Each scene shows the same named points in several views. A view is turned or mirrored, and shifted as a whole, has a little noise and may leave points out.

Scene 1
View 1
J140: [ -4 -10  18   8   7  15  12  -5  16  -6  -9  -6   5  -1  16  -4 -13   1
   9  -8   8  -2  25 -11  25   4  -7]
J868: [  5  -7  -2  -1   4  15  -1  -7   2  -6 -28 -19   2  -1  13   1   0   5
  10   2   3   6  28  -8  13  10   9]
J415: [-12 -13 -11  -6  23  41   2 -16  -5  -3 -16   1   2   9  16  -3 -33   2
  10 -23  15  13  53 -32  28   6 -14]
J673: [ 23   1  11 -10  -8   8 -23  16   0   8 -28  -7  -3   1  14   8  11  -7
   4  18   1 -23  -5  -6  25   6  14]
J807: [ 16  -1 -33   0  22  13  -2 -18 -17 -32 -52 -14   9 -11  12  -3  19  26
  -3   2  -2  36  37 -18  -2  22  23]
J678: [  6  -8 -22 -19  -1  31 -24  -8 -15   9 -38 -23  -5  11  10   7  -9  -1
  14   4   5   5  36 -17  14  11  14]
J74: [ 18   0   4  -1  10  10  -8   5  -1 -10 -28   1   4  -5  16   1  10   5
  -1   6   2  -4   8 -13  22   9   7]
J902: [-12 -13  32  13   7  18  22  -4  25  -2   6  -3   5   0  18  -6 -25  -4
  10 -14  13  -9  26 -10  33  -1 -18]
J303: [  6  -9   4 -10 -24  14 -13  -2   7  18 -28 -44  -7   8   8  10  -1  -9
  24  18   1  -8  21   6  10   9  22]
J930: [  9  -3  33   9   2   4   6  10  19  -2  -7   3   4  -5  18  -2   0  -4
   3   3   6 -20  -1  -4  32   3  -5]
J12: [ 23   2  22   4  -7  -7  -6  14  11  -5 -24 -11   4  -9  15   2  22   1
   1  20  -2 -17 -10   4  19   9  15]
J15: [ 21   0  15  -6 -12   5 -18  14   5   9 -26 -14  -3   0  13   7  13  -6
   7  20   0 -22  -5   0  22   7  15]
View 2
J12: [ -4   4  16  -6  16  12  12 -19  -2  -5   2  -7   2  -7  19   6   5  -2
  -5  -5 -21  20 -16   5 -21 -30  -8]
J673: [  9  -5  13   6  25  10   8   3   1  -6  10  -6  -2  -6  21  -8  -2  -4
 -12  -1 -21   1 -11   4 -17 -32  -2]
J902: [-25 -14  14  34  24 -25  23  -4   7   0   3  -2  -2  14   9  29   6  -9
  -4 -12  -8  21 -18 -16 -18  35   8]
J303: [ 15  -1   3  20  25  -4  33  15 -20  -8   3 -12 -22   1   8 -10  -5  21
   9   4   1  13 -14  11 -21 -30  14]
J868: [  5   2   1  18  14 -13   1   3  -6 -14  -3   3  -3  10  -3   2  -7   9
   3  -4  10  18  -3  -2 -22  -7  12]
J415: [  2 -12  -3  48  23 -37 -12  26   6 -16   2  13   1  26 -13   6 -13  -2
  -5  -8  21   2   5 -21 -17  35  25]
J74: [  1   0   9   7  15  -1 -10  -6   4 -12   3   5   7   3   7   3  -3  -5
  -9  -7  -7  12  -4  -5 -19 -12   0]
J807: [ 19  22 -10   1  -6 -10 -42  -8  -9 -30 -14  20  13  15 -24  -5 -16  17
   5  -7  32  25  15  -2 -26 -19  13]
J15: [  5  -4  14   5  24  10  16   0  -3  -4   9  -9  -4  -6  22  -5   0  -1
  -7  -1 -21   6 -15   6 -19 -32  -3]
J930: [-19 -10  18  15  24  -5  20 -12   7   0   6  -6   1   3  19  20   7 -11
 -10 -10 -21  19 -20  -8 -19   7  -2]
View 3
J902: [ -3   2 -10  -9   8   3 -15   0  16  -3  14  19 -18  -4  -6   4  17 -25
  11   9  31 -14 -16   8 -13 -13 -11]
J930: [ -5  -2 -12  -6   5  -2  -9  -4  19   4  -6  28   0  -7  11  14  20  -6
  -7 -17  13 -13 -10  10 -17  -9  -5]
J673: [-12   8   9  10   4  -3  16   2  13   5 -33  24  12   8   5  16   4   8
 -15 -38 -14 -18   2   8 -23 -15   4]
J678: [-19  30  31  11  10  -2  26  11   7 -10 -26   6  -8  27 -31  -1  -9 -13
   4 -14 -10 -21   2   3 -17 -24   7]
J15: [ -5   5   6   5   1  -8  15   0  14   2 -36  26  11   8   9  18   2   6
 -11 -37 -12 -19   2   8 -22 -12   2]
J868: [-14  26  15  -8   6 -13   7  -2  19 -13 -23   9  -7  16 -21   4   5 -20
  -4 -13   1 -15  -1   0  -6 -17   6]
J140: [ -9  12   0  -8   8  -3  -8  -2  19  -7  -2  16 -12   3 -11   4  15 -22
   2  -2  19 -14 -10   4  -9 -15  -3]
J807: [-38  57  34 -17  14 -26   5 -13  32 -28 -42  -1  -3  28 -44  -4  17 -31
 -31 -20  -8  -7   6 -13  10 -20  22]
J303: [  9  12  17   0  -8 -18  27   6   9 -11 -39  14  -3  22  -8  13 -21 -10
  17 -18 -12 -25   2   3 -19 -13   4]
J415: [-32  31  21   7  24  14   0   9  10 -10  13   2 -26  18 -45 -13  12 -32
   6  13  20 -15 -11   2 -10 -28  -1]
View 4
J807: [-34 -22 -31  -1 -24  -8 -24 -17  -3 -23   4  12  -4   4 -27  49   8  12
 -21   1  20  47   9  10 -15  -2  28]
J140: [  7   0 -18  13   0 -27  11  12   8   3  16  -9  -9   5 -16  -1  -5   2
  -1   5  13   0   3   2 -14   3   9]
J74: [-18  -3 -16   2  -6 -14 -15   8   7   3  19  -5 -13 -11 -19  14  15   0
   6   2  27   9  -4   4 -25 -12   9]
J673: [-19  -7 -14  11   1 -16 -25  12   9  18  23  -3 -21 -31 -13   3  24 -15
  18  -1  21   6  -8  -3 -24 -28 -11]
J12: [-18  -2 -15   5   5 -15 -19  19  16  14   6  -5 -32 -21 -14  -7  25  -5
   7 -13  24   9   2  11 -34 -34  -1]
J930: [  5  10 -11   8   8 -24   6  25  15  15  17 -15 -20  -6 -14 -15   8  -1
  11  -2  22 -12  -2   6 -27 -12   2]
J678: [-13 -25 -26  25 -13 -22 -20 -14  -5   2  28  11   1 -19 -17  31   2 -16
   4  15   2  26  -2 -16   2  -2  -4]
J15: [-17  -8 -15  14   3 -18 -22  14  12  18  18  -2 -26 -31 -12  -2  22 -15
  16  -5  18   8  -3  -1 -24 -31 -11]
J415: [  9  -7 -21  16 -15 -27  12  -7  -7  -7  34  -3  18  11 -21  28 -19   1
   2  25   9   4  -5 -15   4  31  14]
View 5
J868: [-15  -4 -16 -21  15   8   1   3  -9   1 -19 -10  -5  28   1   1  -1   5
   3  11  35  13   6  12 -23 -11 -20]
J303: [ -7  13 -26 -15  26   9 -13   3   0 -13  -6 -29  -4  28   5  -8  -1  -6
  -1  21   9  19  34  28 -14 -21 -15]
J807: [-34 -11  -1 -36  22   1   6  11 -21  37 -22 -21  10  35   2  15  21  13
   4  -9  60   0 -18  18 -35 -12 -43]
J12: [ 14  -9 -33 -22  14   2  -2   6   2   7 -30 -35  12   5 -15  20  -3  -2
   0  25  30  12  34  16 -16   5   0]
J678: [-29   5 -13 -19  29  13  -9   0 -13  -1  -7  -3   1  47   2 -13  13 -12
  -7  11  21  18   4  26 -33 -14 -34]
J140: [ -5 -10 -20 -14   0  11   7  -3  -7 -15 -27   7 -16  21  -4  -1 -19   9
   7  17  37  14   6  -5 -20  -5  -5]
J930: [ 14 -14 -33 -12   0  10   5  -3   1 -15 -34  -2  -7   7 -15   8 -21   1
   2  29  30  16  24  -2 -17   8   8]
J673: [  7  -5 -33 -17  22   8  -9   1   1   1 -24 -21  16  20 -17   8   4 -17
  -9  29  17  19  33  25 -25   9  -8]
J415: [-32 -11  -8 -12   6  19   8 -10 -19 -15 -20  39 -19  48   1 -19  -8   0
   0   8  36  17 -21  -5 -37  -8 -27]
J902: [  0 -12 -24  -9  -7  14  11  -8  -5 -30 -29  20 -28  18  -3  -7 -32  12
   9  21  36  16   7 -16 -16  -4   4]
J74: [ -4 -14 -22 -22  12   7   3   2  -8   8 -29 -10   7  20 -12  11   0  -1
  -1  16  39  11   9  10 -27   4 -14]
J15: [  8  -3 -34 -18  21   7  -8   2   2  -2 -22 -27  12  16 -14   9   1 -13
  -6  27  18  18  36  24 -21   4  -5]

Which points are out of place in each view (at most two, in the order of its rows)? Write none if all are in place.
view 1 -> J930
view 2 -> J902
view 3 -> J678
view 4 -> none
view 5 -> J303, J74

Scene 2
View 1
J832: [  8  -5  10  -6  -7   1 -26   8  -1  37   4  -3  -2 -21   5   5  -7  10
  -8  -1   2  36  12 -23   2  -7  -7]
J677: [ 13  26  -1  -5 -28 -17 -15   3   3  46   6   2 -20 -14  -4  -1 -13   6
  -7  24  18  24  12 -15  11   2 -19]
J631: [  0   9 -10  11  -1  21 -33  -8   3  12   7 -19   5 -11  25  -2  -5  -9
 -13  -2  23  14  -8  -4   1  11  11]
J583: [ 12 -11   4   5  -2   3 -22   2  -6  28   6  -9   3 -14  12  -5  -5   0
  -5  -7   5  31  10 -14   6   9   3]
J983: [  8  -5   4 -12   1  10 -36   7   5  27   3  -9   0 -23   4   7   1  20
 -13 -12  -4  35  10 -22   4 -25  -6]
J280: [ 18  22 -19   2 -12  -5 -19  -9   4  22   4 -13 -11  -6   3 -13  -3   2
  -9   4  16  14   4   1  22   1  -8]
J787: [  5  -4  15  -5 -12  -1 -25  10  -2  42   6   0  -3 -20   7   7 -10   7
  -8   7   6  37  12 -26  -2   0  -7]
J935: [ 27   4  -9  -5 -10 -16 -14  -2   0  32   3  -7 -12 -11  -9 -14  -1  13
  -5  -4  -1  28  19  -8  25  -9 -16]
J20: [ 11 -24   1  -2  16  20 -37   2  -2  14   1 -18  14 -19  14   0   7  12
 -11 -30 -10  34   7 -14   7 -17   8]
J364: [ 20  -1 -12   6   0   1 -19  -7  -2  18   3 -16   1  -8   8 -15   0   1
  -7 -10   7  21   8  -2  18   6   1]
J363: [ 11   2  -8   5   0  11 -28  -5   1  17   5 -16   3 -11  14  -5  -1   0
 -10  -8  10  21   3  -7   9   1   4]
J988: [ 13  22 -33   8   1  17 -30 -18   8   1   5 -26  -1  -5  15 -13   5  -1
 -14 -11  19   2  -8  10  21  -4   5]
J665: [ 32 -28 -16  11  21   6 -19 -11  -9   3   0 -25  14  -5   8 -27  11   4
  -4 -41 -13  26  13   4  27   2   9]
J144: [ 14 -21  -1  12   8  10 -22  -4  -8  17   5 -17  13 -11  18 -11  -1  -5
  -6 -18   3  29   6  -8   8  15  11]
J822: [ 32  26 -24   0 -20 -27  -5 -10   2  32   4  -7 -22  -3 -12 -22  -3   6
  -5   9  12  16  16   4  34   0 -20]
View 2
J20: [-14 -19   6 -21  15  18 -12  20 -10   3   3 -15 -12   9  27   2  16 -16
  14   7  18 -16  27  -7   0  32 -10]
J677: [ -5 -10 -15  14   5   8   9   4 -13 -16  18 -25   1  -1  38 -26   7 -14
  -6  -8 -13 -22 -25   3 -22 -25  22]
J983: [ -9 -20  -3 -14  19  11  -6  15 -23  -4  11 -15   7  23  32 -10  15  -3
   8   5  10 -26  17  -2  -5  20   4]
J988: [ 12   1  -1   1  29  18 -13  29  28  -6  -2 -25 -35 -23  25  -3  -3 -23
  18 -12  13  -5  -5 -14  -1   4   2]
J787: [-18 -30 -10  -6  -2  10   4   7 -25  -8  18 -18   2  10  37 -16  13 -13
  -1   6  -7 -28  -3   7 -15   2   7]
J144: [-23 -20   7 -14  -6  22  -3  17  -4   4   3 -22 -29 -12  27   2  16 -32
   9   6   7  -9  14  -5  -9  15 -11]
J935: [-10   8   7   5  14  16   7   2 -16  -8   7 -24  -3   8  28 -16  21 -20
  -4 -15   4  -7   0  -9 -20 -16  13]
J631: [ -4 -27  -9  -7   8  15 -11  29  16  -4   6 -21 -32 -22  33  -4  -4 -22
  16   5   2 -19  -6  -1  -2  13  -4]
J665: [-21   7  27 -16   9  29  -5  14  -1   8  -8 -23 -31  -5  17   9  28 -38
  10  -8  25   8  33 -21  -8  16 -14]
J363: [ -8 -15  -1  -6  10  16  -6  20   3  -3   5 -21 -21  -8  30  -6   7 -22
  11   0   6 -14   3  -5  -7   9  -1]
J832: [-16 -22  -6  -7   3  11   2   9 -22  -6  14 -18   2  12  35 -13  15 -12
   1   4  -1 -24   4   2 -13   5   6]
J364: [-10  -5   5  -2   8  19  -2  15   1  -2   2 -24 -24 -10  26  -5  13 -28
   7  -6   7  -7   4 -10 -12   0   0]
J280: [  1   1  -4   9  16  14   0  14   7  -9   6 -25 -19 -12  30 -14   7 -22
   4 -13   2  -8 -13  -8 -14 -14  11]
J822: [ -1  19   3  19  15  16  10   1  -1 -14   7 -30 -11  -8  26 -21  15 -25
  -7 -25   0   0 -18 -12 -24 -35  21]
View 3
J363: [-20  10   5 -13   0   1  -8  -3  11  -7 -16  -8  -1 -17 -14  11 -14   2
  -6 -12 -24  -4   7  28  -3   3  10]
J935: [-34  15  12 -12  25  14  -6  13  13  -6 -26  -3   0 -17 -12   9  -6 -17
  -4 -11 -18 -22   7  12   6  10 -16]
J832: [-34  11  26   2   5   0 -21  13  19 -11 -18 -10 -19 -20 -15  15   4  -2
   1 -13 -15 -10   8  38  -2   1  -8]
J20: [-21   5   3   3   0 -12   0  -5   7 -16   0 -18  -6  -4   5  16  -7  16
  19 -19 -20   3  10  44  -1  -3   6]
J144: [-26   7   6  -3   7  -7 -11 -21   6  -9 -12 -11 -11 -10  -6   9 -20  15
   1 -15 -24   3   3  38   3  14  -2]
J631: [-12   8   5 -15 -18  -6 -19 -13  12  -4 -13  -7  -6 -22 -22  10 -21  12
 -20 -12 -28   7   4  37 -10   3  26]
J787: [-36  11  32   3   2  -1 -29  13  21 -11 -21  -9 -25 -24 -20  14   6  -2
  -4 -11 -15 -10   6  40  -3   4 -10]
J665: [-24   7 -15  -8  25  -2  14 -31  -5 -10  -6 -12   7   3  10   5 -31  14
  16 -17 -25  -1   5  26  12  18  -8]
J822: [-30  20   8 -27  26  24  -9  11  12   2 -37   7   9 -25 -25   4 -16 -29
 -27  -6 -23 -28   6  -4   5  14 -10]
J583: [-29   9  16  -3   6  -3 -19  -9  12  -8 -17  -9 -16 -17 -14   9 -12   6
  -6 -13 -20  -3   3  37   1  12  -5]
J280: [-21  16   5 -23   7  12 -11   4  13   0 -26   1   5 -24 -23   6 -16 -13
 -23  -9 -25 -14   6  11  -2   6   7]
J988: [ -5  12 -14 -30  -9   4   2  -9   6  -1 -16  -3  18 -17 -16   7 -27  -1
 -18 -13 -32  -1   8  14  -8   0  31]
J677: [-34  18  30 -14   8  14 -30  24  24  -2 -36   2 -13 -34 -34  10   1 -22
 -27  -6 -18 -22   5  16  -4   6  -8]
J364: [-24  12   2 -15  10   3  -7 -10   8  -5 -18  -5   0 -15 -13   7 -21   2
  -9 -12 -25  -6   5  22   2  12   1]
J983: [-27   9  17   2   2  -3  -7  20  15 -16 -10 -15  -9 -13  -4  19   9   0
  16 -16 -15  -9  13  37  -3  -8   2]
View 4
J364: [  6  -9  -4  -4   0 -19  16 -16 -17 -10 -16   2  -7  -3  11  13   2  -5
  11   4   4 -16  -6   8   1  12  17]
J665: [ 13   5   1  -4  31 -27  23  -7 -18  -1 -11   1  -1  -4   0  13  15  12
 -16  11   2 -28   0  33   2  21  25]
J988: [ 11 -12  -8   7  -2 -14  19 -33 -13  12 -16 -10 -20  -4  12  -5 -10  -4
   9  -2   8 -41 -14 -10  -7  22  20]
J822: [  0 -34  22 -24 -25 -17  12 -31 -13 -12 -21   1  12 -13  24  19  -9  -2
  31  21  26  -8 -11  -3   9  19  19]
J983: [ 23  -1 -22   0  -2  -5  14  -4 -28  -8 -21  19 -15 -14   1  19   3   6
  18  -9  10   1  24   2  20   7 -10]
J144: [  6   4 -17   2  12 -24  17  -4 -19 -17 -13   5 -14   3   6  16  14  -9
   2  -2 -11 -14  -1  18  -3   5  18]
J583: [  6  -4 -16  -3  -2 -18  14  -5 -21 -22 -17   9 -11  -1  10  20  10 -11
  15  -3  -5  -1   3  10   4   1   9]
J631: [  6  -4 -26  13  -5 -16  15 -19 -16  -7 -16  -3 -30   3  11   2  -2 -18
  15 -14  -9 -24  -9 -10 -10   5  13]
J935: [  9 -17   5 -16 -12 -14  13 -14 -20 -15 -21  11   5 -12  13  24   0   4
  24  11  18   1   6   6  15  12   6]
J677: [  0 -29  -1 -16 -38 -10   7 -20 -18 -25 -24  11  -2 -10  23  22  -8 -15
  47   4  14  11  -2 -14  11   1   2]
J20: [ 23  11 -26   8  18 -14  18   0 -26  -3 -15  11 -21  -6  -4  13  11   6
  -1 -10  -1 -13  17  14   9   9   1]
J787: [  8  -7 -20  -6 -18 -11   9  -2 -24 -29 -21  18 -12  -6  11  26   6 -12
  32  -8   0  16  13   0  13  -6  -5]
J832: [ 12  -6 -19  -6 -12 -10  11  -3 -25 -22 -20  18 -11  -7   8  24   5  -5
  26  -6   3  11  15   2  14  -1  -4]
J363: [ 10  -5 -16   3  -2 -16  15 -15 -19  -8 -17   3 -17  -3   9  10   2  -7
  13  -5   1 -16  -1   1   0   9  11]
View 5
J935: [  3   5   4  -3   3 -17  -1  -9  -3  17   5  -8   9 -21  20 -31  -6  -1
  -8  22  36  -5   4 -19  -3  -9  10]
J364: [ -8   4   7  -5  -2   4   6 -14  -1  12   5  -6   7  -7  -3 -33  10  -2
  -4  16  14   5   6 -15  14 -11   3]
J363: [-12   0  12 -10  -1   6   5 -14   0   7   4  -3  12  -7  -5 -25  19  -8
   0  21   8   5   7  -7  12  -8  10]
J631: [-21 -11  10 -10  -1  18  13 -19  -5   7   3  -1  15  -1 -16 -26  33  -9
   5  27  -5   8   6  -1  22  -2  16]
J280: [-10 -10  -7  -6   7  -5  12 -17  -7  20   5 -11  12 -22   7 -39  11  -6
   0  32  23  -1   1 -11   8   1  13]
J988: [-26 -10  -7 -21  12   3  19 -28   8  14   9  -5  19 -26 -16 -44  24 -16
   7  36  -1  11   4  -5  12  -1   0]
J983: [ -5  11  31 -13  -1 -10 -14  -6   4  -2   1   5  20 -11  10   1  14 -14
  -5  20  17  -3  10  -4  -6 -14  17]
J677: [  3 -19   2   7   3  -7   2  -5 -26  20   0 -12  12 -11  30 -24   9   2
  -1  34  39 -15  -2  -8   2   6  38]
J583: [ -4   5  18  -1  -7   8  -1  -7  -6   7   1  -4   6   4   1 -20  13   0
  -5  11  15   2   7 -12  15 -13  12]
J20: [-11  20  33 -19  -5   2  -9 -11  14  -6   4   8  15  -4 -12  -7  18 -15
  -5   9   0  10  14  -7   5 -22  -1]
J822: [  0 -10 -18   1  10 -17  12 -15 -11  30   7 -18   8 -30  22 -50  -7   1
  -4  33  41  -8  -3 -20   1   1  11]
J832: [  1   4  27  -1  -6  -2 -10  -3  -9   3  -1  -1  13  -1  16  -5  12  -4
  -6  17  24  -6   7  -8   2 -11  25]
J787: [  3   0  27   3  -8   2 -10   0 -16   4  -2  -2  11   6  18  -4  14   0
  -5  18  25  -8   6  -5   6  -8  33]
J665: [-10  29  11 -15  -3   1   4 -18  23   7  10  -1   2 -12 -21 -39  -3  -6
 -11  -1   5  18  13 -25  11 -29 -30]
View 6
J787: [  9   6 -28  30 -25  -6  -9   1 -14 -23  24  -6   8   7  21  -8  10  -8
  18   4  -3   1   5  -9   8  25 -10]
J822: [ 24   9 -12   7 -16  -8 -24  28  19  -4   3   0  20  10  27   0  -5 -28
   7   5  -4 -10  -4 -18  -9 -29 -32]
J364: [ 26  12  -3  20  -8   6 -28  -9   5  -9   4  -6  17  -3  12  -5 -12 -16
  10  -5   0  15  -1 -18  -7   2 -16]
J665: [ 24   8  14  22  -2  10 -47 -21  21  -6 -18 -13  34  -7  -7  -3 -27   1
   7 -13  -2  38   5 -21   1  17 -27]
J983: [ 18   8 -32  14 -15  -3 -12  -5  -5 -34  12  -1  27   3   0  -4   4   3
  13  -9  -6  15   8   6  10  25 -16]
J832: [ 11   6 -27  24 -21  -5 -12   0  -9 -25  19  -5  15   6  14  -7   7  -4
  16   0  -4   5   6  -6   8  22 -14]
J988: [ 48  25  -3   0   6  16 -23 -21   2 -14   7   4  17 -13   3  -4 -16 -29
   4 -14   3  19  -7  -9 -24 -20  -7]
J677: [ 16   9 -28  18 -25 -11  -7  22  -6 -15  26   1   5  11  36  -6  11 -28
  14  10  -2 -18  -3 -14  -6 -11 -16]
J144: [ 21  10   4  33 -10   9 -30 -24  -3  -9   6 -12  13  -7   7  -9 -14  -7
  11  -6   2  25   3 -22  -1  25  -9]
J583: [ 17   8  -9  31 -16   2 -21 -12  -6 -14  14  -9  11   0  14  -9  -5  -9
  14  -1   1  13   4 -17   1  21 -11]
J631: [ 37  22  -8  19  -3  15 -15 -30 -17 -16  22  -1   4 -13  10 -10  -8 -24
  11 -10   5  19  -3 -13 -17   6   6]
J280: [ 31  16 -11   9 -10   3 -20   4   4 -10  11   1  13   0  20  -3  -7 -28
   8  -2   0   2  -5 -14 -14 -18 -17]
J20: [ 23  12 -14  20  -7   9 -24 -27  -5 -28   4  -6  28  -7 -10  -5  -9   6
  11 -15  -3  32   8  -1   7  33 -12]
J363: [ 28  16 -10  17  -8   7 -21 -16  -6 -17  12  -4  14  -5   8  -6  -8 -15
  11  -8   1  17   0 -11  -8   9  -9]
J935: [ 16   6 -15  14 -18  -8 -25  18  14 -13   1  -4  24   9  17  -1  -3 -13
  10   2  -6  -1   1 -13   2  -5 -31]

Which points are out of place in each view (at most two, in the order of its rows)? Write none if all are in place.
view 1 -> J20
view 2 -> J983
view 3 -> J363, J144
view 4 -> J935
view 5 -> J364
view 6 -> J822
